Points on a hilly landscape, in no order, each with its height.
A ball rolls from a point to the lowest of its 6 nearest points, and stops where none of them is lower. Distance is the straight distance between rows; heights are no part of it.
z_607 h=1.55: [115 135 124 198 106 151  89 105 104 129 107 101 136 121 126  32 153  93
 139 101 133 118  91 120 171 148  95  63 131 120 192]
z_275 h=2.19: [133 144 133  90 151 119 153 163 123 111 162  84  71 113 184 143 113 162
 141 142 145 142  99 156 127 143 154 174 153 160 122]
z_125 h=1.98: [180 141 130 126 104  86 107 151 156 109 113 171  90 157 130 152 142 164
 161 128 104 182 157 149 130 162 175 164 114 131  95]
z_427 h=4.24: [105 123 142 151 156 142 124  91 162 148 135 162 207 106  90 103 151  88
 101 143 111  98 161  88  99  98 133  87 116  86 127]
z_137 h=1.08: [155 116 124  72 152  94 166 145  93 128 145  95  71 116 148 205  87 164
 140 136 156 117 109 124 133 109 137 211 138 193 129]
z_539 h=2.05: [ 64 147 157 185 190 146 158 128 141 137 135 103 187  45 126  44 146  87
  89 136 153 107 136  93 104 120 110  86 139 102 170]
z_267 h=4.51: [164  89 112  71  74 132 141 114 109 115  96 132 139 141  85 224 123 143
 136 124 116  95 159 135 128 114 110 165 103 163  99]
z_241 h=1.71: [129 131 129 151 115  91  98 129 138 139 104 175 128 142 105 126 119 110
 145 141  86 156 155 146 130 150 168 133 112 114  92]
z_193 h=4.39: [106 128 148 186 167 106 121 128 148 131 137 157 146  98 116  59 140 105
 126 166 100 136 166 101  95 114 150  84 120  82 130]
z_44 h=2.17: [102 123 141 163 131 177  92 102 136 160 125 107 202 127 102  77 112  95
  83 111 128 103 109 110 150 112  98  91 136  86 147]
z_974 h=1.62: [ 99 162 165  43 198 122 163 167 175 126 157 125 138 124 162 176  81 144
  82 148 137 202 178 137  78 150 176 160  91 154  64]
z_903 h=1.87: [164  98 131 148  60 187  79  79 110 153 126 103 178 157  74 137 113 117
 110 116 130  72  89 114 172 112  89 103 112  89 148]
z_373 h=3.82: [190  95  83 121 119  91 117 112  84 129 102 127  51 148 142 134 123 132
 177 127 115 111  95 114 149 132 140 173 146 163 176]
z_846 h=4.01: [211  97 123 104  78  85 101 116 111 114  86 160  85 169 111 180 126 147
 167 131 108 137 159 138 129 142 181 157  93 137  97]
z_880 h=1.50: [ 98 151 125 116 159 160 172 139  85 136 160  72 120 101 167 138 123 128
 109 134 155  84  94 157 115 116  95 158 179 150 151]
z_571 h=2.10: [156 136 122 144 111  82 103 159 152 111 125 166  99 117 132 117 138 151
 155 116 108 183 158 140 108 170 171 143 112 120 119]
z_621 h=2.13: [ 57 148 161 112 191 137 161 144 168 130 175 120 137  80 137 108  90 133
  90 136 154 158 175 136  77 142 154 112 103 118 125]
z_123 h=1.42: [156 121 128 164 129  71  84 129 165 120 127 184 111 136 113 126 133 121
 155 159  84 159 181 127 108 144 199 110 108  93  87]
z_559 h=1.72: [147 136 134  99 116 105 133 170 140 125 133 150 109 136 128 178 118 156
 128 134 137 168 164 168  96 146 137 152 114 134 108]
z_286 h=2.61: [134 152 136 152 135 100 116 144 158  98 124 152  86 124 156  65 157 149
 178 134 137 197 135 134 118 169 156 139 123 123 108]
z_652 h=1.53: [159 105 132 185  75 100  64  69 137 132 128 172 129 149  72 132 123 113
 156 139  82 126 143 116 170 141 156  66 112  97  68]
z_344 h=1.85: [121 113 136 139  99 193  99 103 125 155 131 103 195 148  96  97 133  99
  87 101 144 101  98 119 171  97  83 106 137 102 177]
z_354 h=3.54: [134 152 119 136 133 100 130 129 129  93 148 126  32 106 202  78 168 161
 177 141 132 176 100 137 122 159 141 163 169 151 132]
z_463 h=2.11: [161 103  93 124  96 119 123  98  58 144 110  81  85 139 108 124 111 111
 160 114 117  89  85 107 176 118 110 151 152 174 180]
z_341 h=1.86: [ 46 176 141  72 207 150 162 166 123 115 188  77  96  99 203  84 133 112
 114 143 158 120  88 168 113 148 145 159 163 150 129]
z_485 h=0.92: [165  86 124 118  70 143  87  88 129 152 109 127 170 177  69 201 120 147
 107 107 106  88 141 113 154 130 124 154 107 107  97]
z_103 h=3.50: [166 125 103 141 146 118 125 130  79 133 120  83  69 121 182  83 153 142
 169 108 135 116  80 137 142 146 123 170 177 152 165]
z_80 h=3.08: [161 122  96 113 147  89 137 126  54 135 129  95  73 129 142 125 116 126
 172  94 157  97  86 119 165 132 119 201 148 179 195]
z_592 h=2.36: [ 96 156 138 122 163 141 156 147 111 118 151  94  91 105 187 118 124 128
 136 118 147 127  96 161 120 133 116 152 164 150 131]
z_679 h=0.97: [185  93  98 101  87 100 127 124 106 115  99 130  84 141 122 168 104 131
 176 135 107 122 137 125 142 118 137 156 127 162 153]
z_42 h=1.93: [136 157 133 136 129  75 111 156 189 115 125 164  80 131 141 132 142 167
 159 130 132 223 165 144 125 169 181 148 102 125  75]
z_541 h=2.06: [ 86 137 120 110 141 157 167 132 104 121 144 106 128 100 145 151 120 138
 114 136 160 106 105 157 106 126  96 137 148 157 141]
z_700 h=3.56: [148 132 124 158 110 120  88 135 122 128 101 129 135 147 104  90 130 110
 144 105  90 156 132 138 147 150 130 106 125 116 147]
z_738 h=5.68: [133  93 140 102  99 159  99  86 121 164 114 191 203 194  76 223 105 125
  57 114 107  77 144 110 139  88 129 125 107  71  75]
z_144 h=1.60: [151 129 110 162  78 163  97 105 107 122  94 102 134 148 120  85 156 100
 140 111 133 114  86 123 183 147  90  79 141 124 176]
z_519 h=3.00: [127 131 140 183 155  88 112 143 139 101 126 138  99 132 141  17 153 123
 162 122 121 182 123 123 129 166 158  97 113 101 145]
z_640 h=1.40: [ 74 147 140  50 181 141 181 155 132 106 153 110 117 130 183 191  90 134
  76 152 147 167 127 179  84 117 145 149 112 164  67]
z_958 h=1.81: [ 90 128 139 158 158 175 118 128 114 140 125  95 200 107 114  49 165  88
 107 102 152 102  94 112 148 105  87  94 145  99 186]
z_73 h=2.70: [123 129 123 192 150 104 100 125 128 108 103 146 121 125 125  65 138 110
 132 122 110 161 152 120 130 161 154 105 125  96 150]
z_637 h=2.67: [105 152 137 107 158 135 143 154 157  96 165 125  66 103 197 110 143 160
 144 143 152 178 105 148 116 149 163 140 139 156 101]
z_673 h=4.11: [148 116 128 108 113 147 139 141 116 125 111 122 144 135 126 172 135 128
 130 117 126 107 135 147 111 110  95 144 117 151 131]
z_702 h=3.30: [172 136 110 129 161  76 132 117  97 121 143  90  60 109 191  99 155 164
 170 135 143 160  92 118 140 167 135 198 181 168 149]
z_305 h=1.97: [138 158 136 122 145  62 134 165 194  97 126 140  53 109 151 129 131 173
 154 166 120 244 199 139 109 181 181 144 120 153  37]
z_57 h=3.70: [ 99 115 137 109 118 148 108  88 159 155 130 181 217 141  77 153 135 105
  81 125 106  94 148  93 120  92 131  83 102  82 119]
z_37 h=3.01: [131 108 131 149 121 107 102 102 155 144 121 165 171 142  77 139 117  92
 126 130  98 133 158 115 136 124 142 106 134 106  93]
z_805 h=1.61: [110 130 142 132 134  87 124 156 168 126 146 191 132 122 109 167 109 120
 133 164  88 150 177 134  91 133 163 120 113  97  89]
z_20 h=2.42: [119 153 121 166 154 110  93 119 107  89 105 120  86 131 160  33 170 117
 185  95 135 161 103 115 135 162 121 108 128 113 172]
z_398 h=5.54: [142 102 135 120  89 132  87 103 145 163 115 170 180 154  85 197 126 117
  87 118  91 101 144 113 132 121 143 131 114  96  84]
z_789 h=1.56: [188  93 102 131  58 161  99  84 109 125 114 103 118 151  87 161 128 136
 134 114 120  81  96 108 174 116 115 125 118 132 140]
z_660 h=3.24: [109 144 125 135 152 150 153 160 125 139 128 134 149 116 135 128 143 111
 129 122 147 137 131 162 109 126  83 123 132 146 162]
z_151 h=2.04: [ 54 151 155 106 181 117 168 150 168 131 156 123 138 101 125 131  94 140
 103 181 122 147 189 101  65 144 164 115 108  91 105]
z_415 h=3.03: [194  84 110 106  62 127 120  94 115 134  90 125 119 155  74 193 123 132
 153 114  96  99 124 131 143 137 135 139 116 144 117]
z_259 h=2.65: [112 126 132 122 113 171 108 113 133 153 127 134 214 160  92 138 114 103
  52  85 132  77 117 105 135  98  91 116 126  88 145]
z_170 h=1.67: [ 98 133 137 190 147 138 110 114 122 133 116 111 163 101 113  22 143  90
 127 118 132 129 131 106 166 138 114  69 142  97 171]
z_751 h=1.69: [150 133 118  96 128 103 144 157 143 108 136 127  63 132 174 170 116 174
 145 154 135 143 134 154 105 124 145 169 114 176 106]
z_216 h=2.38: [157 130 126 111 115  98 138 162 134 103 123 151  96 126 145 150 117 164
 157 148 126 167 139 152 117 159 142 144 132 139 119]
z_62 h=1.58: [179 139 106 198  59 167  64  85  95 132 123 114 148 132  97  81 118 127
 152 109 115 114  89  84 205 157  87  85 144  98 164]
z_381 h=1.21: [ 87 165 129  81 183 132 161 154 132 112 175  65  90 101 203 130 129 153
 107 140 141 131  92 170 116 155 152 182 147 174 100]
z_211 h=1.52: [ 88 158 147  84 167 128 161 154 137 107 146  99  93 113 166 157  98 167
 111 151 156 153  99 162  94 133 138 135 144 174 107]
z_374 h=2.57: [ 95 143 136 108 144 143 148 161 128 125 152 126 111 121 153 144 112 141
 135 132 151 145 120 169 103 131 116 125 137 142 139]
z_814 h=2.34: [113 154 134 132 154 106 141 153 154  80 146 123  49 108 187  88 148 157
 179 158 141 222 127 154 124 181 155 122 128 168  79]
z_289 h=2.90: [164 103  89 111 119 119 142 126  84 126 107 103 105 133 133 153 122 124
 136 125 128  90  93 129 143  95 118 164 156 179 177]
z_567 h=0.62: [110 155 144 147 152 124 141 155 127 100 144 130  76 106 184  80 147 142
 161 135 137 164  99 144 130 144 128 139 135 134 144]
z_579 h=1.45: [127 147 129  80 144 115 140 170 161 101 149 133  98 134 159 165 113 176
 130 153 138 185 152 143 100 145 160 147 110 150  87]
z_610 h=2.62: [125 117  95  96 115 156 168 123 100 138 128 105 157 126 133 191 125 134
 121 116 160  51 110 115 132  74  65 176 158 163 140]
z_67 h=1.32: [144  98 128 163  89  85  79  92 161 142 112 180 144 157  71 150 127  91
 126 135  74 141 164 126 130 124 178  90 108  98  74]
z_527 h=5.04: [115 136 128 147 137 122 137 151 161 147 138 171 166 109 102 149 111 118
 103 134 119 152 165 135  97 115 118 126 122 107 108]
z_498 h=2.89: [100 154 155 157 165 136 146 152 121 116 140 128 116 110 151  67 143 120
 141 116 151 141 111 141 120 141 114 108 136 114 155]
z_824 h=3.53: [161 150 123 133 106 108 115 142 132 104  98 147  92 147 144 111 139 126
 173 122 105 173 120 142 124 154 123 133 112 125 143]
z_392 h=1.30: [148 133 115 144 133 140 143 131  86 121 115 111 103 131 143 126 139 132
 154 132 137 109 101 160 121 129 103 153 156 153 163]
z_233 h=3.33: [ 86 149 156 116 145 114 172 124 185 147 144 167 149  98 111 166 108 121
 125 186 107 131 206  87  64 118 173  89 128  85  96]
z_650 h=1.31: [113 121 129  40 136 131 186 151 108 112 129 103 100 145 147 231  77 173
  99 133 138 129 152 167  86 118 139 168 111 165  80]
z_104 h=1.48: [136 129 123 166 144  65 108 142 171 121 140 183  91 126 123  79 151 117
 167 153 100 175 171 113  99 157 186 119 105  95  95]
z_547 h=4.15: [161  95 116 107  81 163 108  91 129 149 105 119 167 162  85 176 118 134
  94  91 126  77 123 118 157 103 107 147 113 102 125]
z_5 h=2.54: [197  94  97  81 109  81 133 140 106 107 117 158  61 132 141 165 107 171
 171 140 115 132 138 122 133 115 163 178 127 178 129]
z_486 h=3.18: [130 140 127 147 142 127 123 141  86 124 111 131  96 121 159 101 152 128
 160 117 117 135  88 147 132 130 123 126 165 149 169]
z_350 h=3.49: [125 146 132 149 140 120 125 151 138 110 117 146 107 121 161  71 148 127
 170 113 134 178 114 139 124 152 126 122 138 129 146]
z_283 h=3.83: [ 83 123 135 174 155 162 143 108 156 144 142 121 203  81 119  78 144  93
  97 158 123 109 156  77  86  96 121  59 125  78 143]
z_51 h=2.45: [ 90 131 154 168 153 149 132 126 139 148 124 125 176 111 111  72 146  90
 103 108 133 139 136 128 126 111  98  88 123 121 148]
z_426 h=1.16: [221  87 115 150  53 139  89  71 115 141 103 122 115 153  82 142 124 138
 157 129 105 105 110 120 189 130 126 111 114 123 133]
z_716 h=1.70: [133 116 109 139  90 184 105 102 105 134 117  84 142 155 135 116 158 115
 119 103 142  91  74 116 156 104  83 101 141 133 169]
z_760 h=3.86: [ 99 133 145 128 121 123 115  96 165 168 127 188 195 133  83 165 146  91
 105 145  91 113 167 108 106 100 145  99 117  88  81]
z_440 h=2.37: [124 139 125 225 117 105  78 107 127 103 108 142 130 125 103  17 133 100
 151 136 110 144 135 101 162 154 145  36 126  92 141]
z_565 h=1.43: [ 37 160 160 111 172 148 174 153 124 126 163 102 143  96 164 119 120 136
 102 135 161 141 126 164 105 116 112 119 130 147 146]
z_631 h=1.54: [100 146 139 106 168  97 151 175 167 120 159 147 122 107 142 122  91 153
 122 149 139 182 171 130  90 143 160 121 108 120  88]
z_304 h=3.23: [190 102 119 182  70 126  71  82 130 155 119 137 138 154  57 138 123 130
 132 110  89 123 112 120 181 135 128  93 115  96  88]
z_967 h=4.05: [ 81 152 146 140 190 112 152 152 153 106 153 144 141  85 131  84 113 119
 120 160 134 138 167 124  82 144 149 101 116 118 129]
z_542 h=3.90: [124 125 132 128 111 158 116 121 149 152 121 134 202 137 100 165 118 121
  76 102 127  87 135 110 124 100  89 126 112  99 130]
z_680 h=1.51: [ 92 137 129 137 145 138 142 116 169 164 151 174 194 111 101 139 129 112
  84 138 107 107 170 101  92 106 130 104 113 117  99]
z_690 h=1.94: [139 113 109 122 108 186 114 106  95 138 109  90 163 137 134 120 158  95
 101 102 159  86  75 117 146  90  67 126 155 147 150]
z_964 h=2.60: [194 123 130 157  72 102  77 112 129 127  92 134 109 164  98 134 119 108
 143 106  94 123 134 124 157 171 155 105 119 113 116]
z_671 h=3.52: [116 146 138 141 144 140 139 152 118 117 133 128 130 111 156 102 148 131
 145 130 150 136 132 152 117 122 105 114 140 137 157]
z_747 h=2.97: [153 103 100  84  93 130 158 136  93 113 106 130 102 144 133 178 104 147
 142 123 125  99 118 130 128 101 122 172 119 172 136]
z_218 h=2.99: [194 128 113 126  91  97 102 138 129 111  97 145 101 153 127 131 141 143
 165 107 107 160 139 140 129 170 165 136 118 137 135]
z_594 h=2.23: [ 56 141 161 159 193 140 164 147 137 126 159 120 141  51 153  60 133 108
 124 144 165 141 140 129 102 145 116  92 113  96 163]
z_253 h=1.64: [ 78 175 155  69 202 138 170 165 161 102 166 109 121 102 173 133  97 141
  88 141 145 191 156 141  93 145 159 145  96 150  96]
z_665 h=3.26: [133 123 138 158 118 142  82  97 160 146 145 151 170 157  72 108 127  93
  91 110 109  93 129 107 158 114 131  79 130  85 117]
z_725 h=4.04: [155 120 125 120 117 133 140 143 112 124 115 123 118 136 132 145 147 119
 142 123 129 132 129 158 122 129 109 132 118 153 152]
z_120 h=1.39: [123 131 137  47 136 128 158 152 147  96 128 118  85 146 148 212  89 180
 107 146 143 148 156 155  81 141 165 162  93 166  74]
z_157 h=1.26: [138 116 144 188  92  89  87  73 157 133 126 193 142 144  74 115 144  81
 148 156  91 155 161  96 152 135 192  40  86  62  99]
z_82 h=1.77: [122 122 128 184 106 154  84 104 137 140 120 122 157 137  95  54 126  89
 115 100 117 119  98 114 178 127 109  71 136 114 150]
z_831 h=1.91: [ 80 143 155 168 184 128 138 131 114 137 134 126 144  88 146  35 163  86
 135 112 149 130 114 134 133 123 100  96 141 107 181]
z_978 h=3.75: [182 100 123 109  82  98 102 106 109 129  93 136 132 152  75 196 129 127
 143 107 100 128 171 132 160 134 146 155 115 138  96]
z_89 h=1.34: [104 117 141 123 114 146 119 106 161 169 135 185 206 172  78 184 123 106
  75 129 105  92 144  92 115  96 120 115 115  91  85]
z_18 h=2.59: [181 128 100 102 126  81 143 135 102 109 130 123  54 125 163 127 132 175
 155 151 132 159  97 116 141 140 149 210 157 176 144]
z_857 h=0.63: [121 142 135 143 123 141 122 148 129 131 114 119 157 129 127 117 123 120
 126 123 144 147 148 134 123 126 114 113 113 124 142]
z_484 h=1.74: [107 121 131 182 130 104 107 115 152 131 123 163 147 136  97  80 131  92
 133 135  92 137 156 107 120 137 157  75 118  85 115]
z_717 h=1.80: [127 114 127 132  87 211 103 101  80 135 114  99 203 166  93 143 106 114
  73 100 163  53  64 121 173  77  68 113 121  87 180]
z_686 h=2.43: [158 138 135 118 117  92 114 160 148 119 104 155 126 145 123 175 115 138
 148 118 101 138 159 161 117 145 147 140 119 128 105]
z_511 h=1.41: [145  88 115  99  78 160 135 106 114 131 110 114 155 149 115 177 135 124
  95  96 135  92 135 122 139  93  75 154 117 140 137]
z_359 h=1.90: [158 143 127 105 105  92 139 155 173 108 124 141  52 143 156 163 137 195
 160 157 118 186 153 147 115 157 168 150 127 159  82]
z_134 h=1.36: [137 119 117  61 124 120 169 154 117 111 124 118  88 139 143 209  86 179
 148 140 134 111 138 139 100 100 140 164 117 185 103]
z_922 h=4.88: [169  99 140 157  62 143  65  66 123 163 123 134 150 181  66 199 114 149
 110 121 100  74 126 114 174 112 142 114 110  80  86]
z_334 h=3.17: [195 127  93  99 159  74 142 133  69 129 144  95  36 126 155 129 137 145
 171 112 144 144  86 121 174 140 136 215 151 168 170]
z_901 h=2.53: [ 84 119 132 165 150 165 117 101 151 147 121 123 211 110 110  79 133  99
  79 118 130  88 144  65 117  85 105  92 113  80 169]
z_434 h=1.14: [148 149 124 192  68 157  72  79 104 116 122 123 134 123 111  41 144 107
 164 118 126 127  95  93 194 160  94  61 149 112 156]
z_246 h=6.28: [103 135 157 148 140 134 155 109 168 147 137 161 193  96 112 114 176  96
 123 172 123 108 191  86  59 100 154  69 108  69 128]
z_502 h=1.95: [179 105 111  89 102 114 144 140 116 101 120 135  76 137 133 200  93 174
 159 150 113 131 138 133 121 109 136 174 126 188 128]
z_861 h=3.28: [136  98 125  94  96 176 136 123 115 139 110 115 188 149 112 172 126 119
  77 113 142  67 103 124 131  74  63 141 120 121 151]
z_675 h=2.00: [134 107 117 197  90 120  70  95 147 131 121 148 136 146  76  77 126  98
 130 137  98 128 126 103 169 142 131  64 124 100 120]
z_382 h=2.66: [102 149 142 168 183 122 127 149 128  95 122 130  97 102 173  16 176 125
 171 127 140 167 108 123 137 151 125 113 135 103 153]
z_815 h=1.47: [ 56 158 157  87 205 151 169 154 149 104 183  87 122  88 191 100 121 122
 109 142 167 162 122 140  98 148 153 127 117 137 116]
z_628 h=3.96: [ 99 159 122 146 176 112 137 146 114  99 154 110  50  99 228  56 176 147
 176 124 139 159  85 141 145 176 125 160 176 143 130]
z_860 h=4.02: [198  97 133  79  65  99 132 133 110 118 102 151 122 146  86 217 113 148
 155 123 117 120 167 145 111 120 119 149 107 149 100]
z_457 h=1.73: [149 120 104 159 106 130  87  92  87 120 101  97  81 135 139  82 147  96
 157 120 130 100  69 113 161 139 111 105 153 146 191]
z_209 h=3.64: [ 93 141 123 103 126 136 166 154 131 149 136 141 154 130 117 175  94 154
 100 125 138 140 169 145  91 136 110 125 118 135 112]
z_17 h=2.51: [145 115  98 137 124 149 148 112  72 135 108  75 128 114 136 113 126 105
 140 115 130  96  76 125 154 104  94 149 179 161 179]
z_452 h=6.49: [112 107 133  94 104 137 153 120 141 168 122 159 187 155  88 232 118 138
  70 115 129 106 167 120 109 112 112 150 116 106  67]
z_178 h=2.63: [106 138 144 147 161  95 117 153 171 118 148 157 111  98 140  82 133 144
 141 144 126 174 158 117 111 148 160 126 117  97 114]
z_174 h=2.52: [141 139 120 107 138 125 153 155 125 123 129 117  88 135 167 146 134 148
 149 136 139 122 112 152 111 128 131 163 143 154 134]
z_989 h=1.02: [127 121  97  66 128 132 195 151 106 124 128 107 115 127 140 234  72 176
 107 110 152  74 133 136 114  98  97 172 143 177 102]
z_781 h=3.13: [ 71 166 138 118 187 120 156 164 147 115 173  99  67  95 196  80 165 145
 150 137 154 143  98 158 131 156 143 136 142 156 114]
z_171 h=2.68: [176 108  96  88 133  86 142 124  76 125 132 135  67 134 156 154 114 173
 167 130 135 128 100 108 159 117 141 222 143 192 157]
z_386 h=0.96: [ 57 148 151  59 180 146 165 154 125 122 156  84 109 115 183 152 103 142
 101 140 167 134 110 175  98 121 134 143 124 148  99]
z_801 h=1.07: [ 85 140 130 132 159 177 141 138 127 150 143 103 190 110 136  91 174  93
  97 101 159 102  84 138 113  87  71 106 142 130 180]
z_584 h=2.16: [153 135 116 108 141 103 144 146 140 110 149 107  45 110 187 139 140 187
 165 153 140 153 114 150 123 152 148 180 152 182 104]
z_492 h=1.65: [ 79 158 152  66 151 112 170 152 160 138 137 141 128 136 129 199  74 155
  81 152 123 171 192 124  76 161 169 139  98 129  78]
z_627 h=4.16: [158 118 123 145  96 123 110 118 117 143  97 143 163 157 116 133 131 123
 133 126  98 135 137 138 134 144 126 126 115 129 136]
z_351 h=2.12: [ 97 114 128 126 123 196 115 114  99 147 125 101 193 131 117 109 146  87
  84  95 169  67  60 122 143  73  65 123 149 110 181]
z_947 h=3.84: [120 110 137 131 108 173 102 105 128 163 124 154 204 187  68 184  99 107
  61 102 109  48 112  98 150  87 113 109 121  61 104]
z_635 h=4.68: [172  92 112 128  67 137 105 109 127 144 102 119 161 166  80 166 125 119
 124  93 103 105 142 145 160 133 119 125 112 121 121]
z_553 h=5.69: [158  99 100  99  90 126 126 122 121 137 105 145 177 154  88 192 134 135
  94 108 133 108 154 139 139 116 106 164 124 135  90]
z_3 h=0.46: [106 123 126  71 148 130 191 140  90 124 149  62 116 121 147 189  87 142
 123 121 157  80 112 151 110 108  90 192 165 167 131]
z_461 h=1.57: [179 124  96 167  79 173  88  76  81 140 116 101 106 151 111  97 143 127
 145 117 146  97  60  96 210 118  84  98 156 123 182]
z_333 h=1.76: [ 85 125 133 204 168 148 111  96 124 141 115  96 177  76 117   5 159  83
  99 125 137 114 123  77 136 112 115  64 137  82 191]
z_19 h=1.96: [122 138 141 120 149  67 129 153 212 115 127 148  92 109 130 125 126 164
 132 165 122 213 188 135 104 164 204 122 107 125  58]
z_149 h=3.15: [153 117 132 128  92  87 104 125 133 139 104 165 159 154  92 187 122 121
 131 123  98 135 162 145 132 139 144 132 127 122  81]
z_794 h=3.69: [127 112 130 142 105 158  78 112 128 157 121 142 192 155  78 135 117 110
  79 112 116  90 119 108 158  96 106 110 117  97 132]
z_94 h=1.88: [ 97 152 131 160 144 133 107 127  94 105 107 127 110 125 147  36 160  91
 147  96 130 138  83 133 131 134 100  85 147 133 175]
z_991 h=1.63: [148 119 118 155  72 209  89  98  94 147 122  95 153 150 121 107 133 114
 113 116 162  72  53 107 202 104  77  84 125  94 178]
z_969 h=1.37: [130 122 151 155 114 108 114  72 175 135 126 179 168 137  96 117 156  83
 144 156  95 132 183 100 125 124 166  65  95  81  92]
z_503 h=2.22: [ 94 119 139 199 174 124 127 108 134 125 131 131 165  88 117  40 150  87
 112 140 119 126 145 103 120 133 137  63 138  84 156]
z_109 h=3.38: [119 116 110  89 111 156 173 146 125 135 117 130 168 146 113 209 126 148
  95 115 151  85 153 132 119  98  87 149 121 134 119]
z_963 h=1.44: [118 157 134  73 169 125 182 164  86 128 173  45  87 111 164 141 110 156
 121 131 166  90  89 142 125 148 133 205 145 167 145]
z_250 h=1.33: [131 116 121  81  96 141 165 154 120 109 121 134 117 135 128 214 105 160
 123 127 145 114 153 158 103 106 108 160 111 154 107]
z_629 h=1.99: [118 160 146 100 156 111 148 161 192 109 152 122  71 101 167 115 132 163
 136 154 139 216 165 158 102 165 172 139  94 166  73]
z_274 h=1.38: [181 101 103  97 112 103 156 148 112 109 122 129  63 128 165 152 121 164
 152 148 135 143 118 139 123 120 143 192 143 174 138]
z_859 h=1.59: [125 132 124 167  94 174  87 110 119 130 121  95 168 143 111  50 158  98
 112 104 142 112  90 116 176 129  95  68 142 109 170]
z_870 h=1.49: [141 120 114 108 142 102 169 159  87 115 134  94  81 112 160 160 103 151
 147 124 155  97 105 123 132 115 114 192 155 177 140]
z_324 h=1.35: [144 127 142 163 149  80 111 100 165 124 114 196 132 139 102 101 152  82
 157 154  80 145 164 112 105 131 189  73 105  75  99]
z_98 h=3.93: [100 132 147 160 153 100 143 145 139 137 143 173 140 107 102 105 123 117
 136 154 111 140 168 112  99 138 151 110 106 103 125]
z_648 h=2.64: [152 121 106 102 154 117 162 122  70 130 140  91  99 117 149 132 113 124
 160 117 145  94  78 131 147 124  95 184 174 171 162]
z_406 h=2.73: [117 128 118 137 133 159 142 138  94 139 119  94 151 116 146 125 153 103
 121 111 134  90  90 146 130  97  83 133 164 149 158]
z_355 h=1.79: [ 95 157 148  79 163 134 146 164 146 111 160 112  90 111 184 115 128 159
 124 146 151 179 132 164 104 148 149 129 119 161 103]
z_899 h=2.08: [ 82 150 135 135 160 163 159 148 109 147 138 123 151 102 136 107 151 110
 122 124 154 126  98 148 120 117  73 113 144 129 151]
z_819 h=1.66: [118  98 113  82 117 130 183 131  87 141 131 103 115 119 131 196 103 150
 131 120 152  68 109 121 128  84  86 187 151 174 144]
z_164 h=2.94: [ 94 125 142 139 136 159 115  90 161 174 148 155 213 143  85 115 129  94
  79 124 102  80 146  78 111  81 118  95 107  59 128]
z_348 h=2.56: [ 94 119 142 147 131 177 116 124 146 160 132 132 213 132  89 103 120 100
  71 117 129  97 121 103 125  89  95 113 127  90 154]

Call two points neighbours if one is among the 6 nearest of the other. Go from one point of each pair to the other, from neighbour to neighbour, staying as low as possible. Name the highest point that can't be avoided.
z_434, z_567 -> z_814
z_89, z_274 -> z_164
z_857, z_3 -> z_51
z_679, z_386 -> z_640
z_426, z_157 -> z_675
z_801, z_434 -> z_958
z_679, z_3 -> z_274
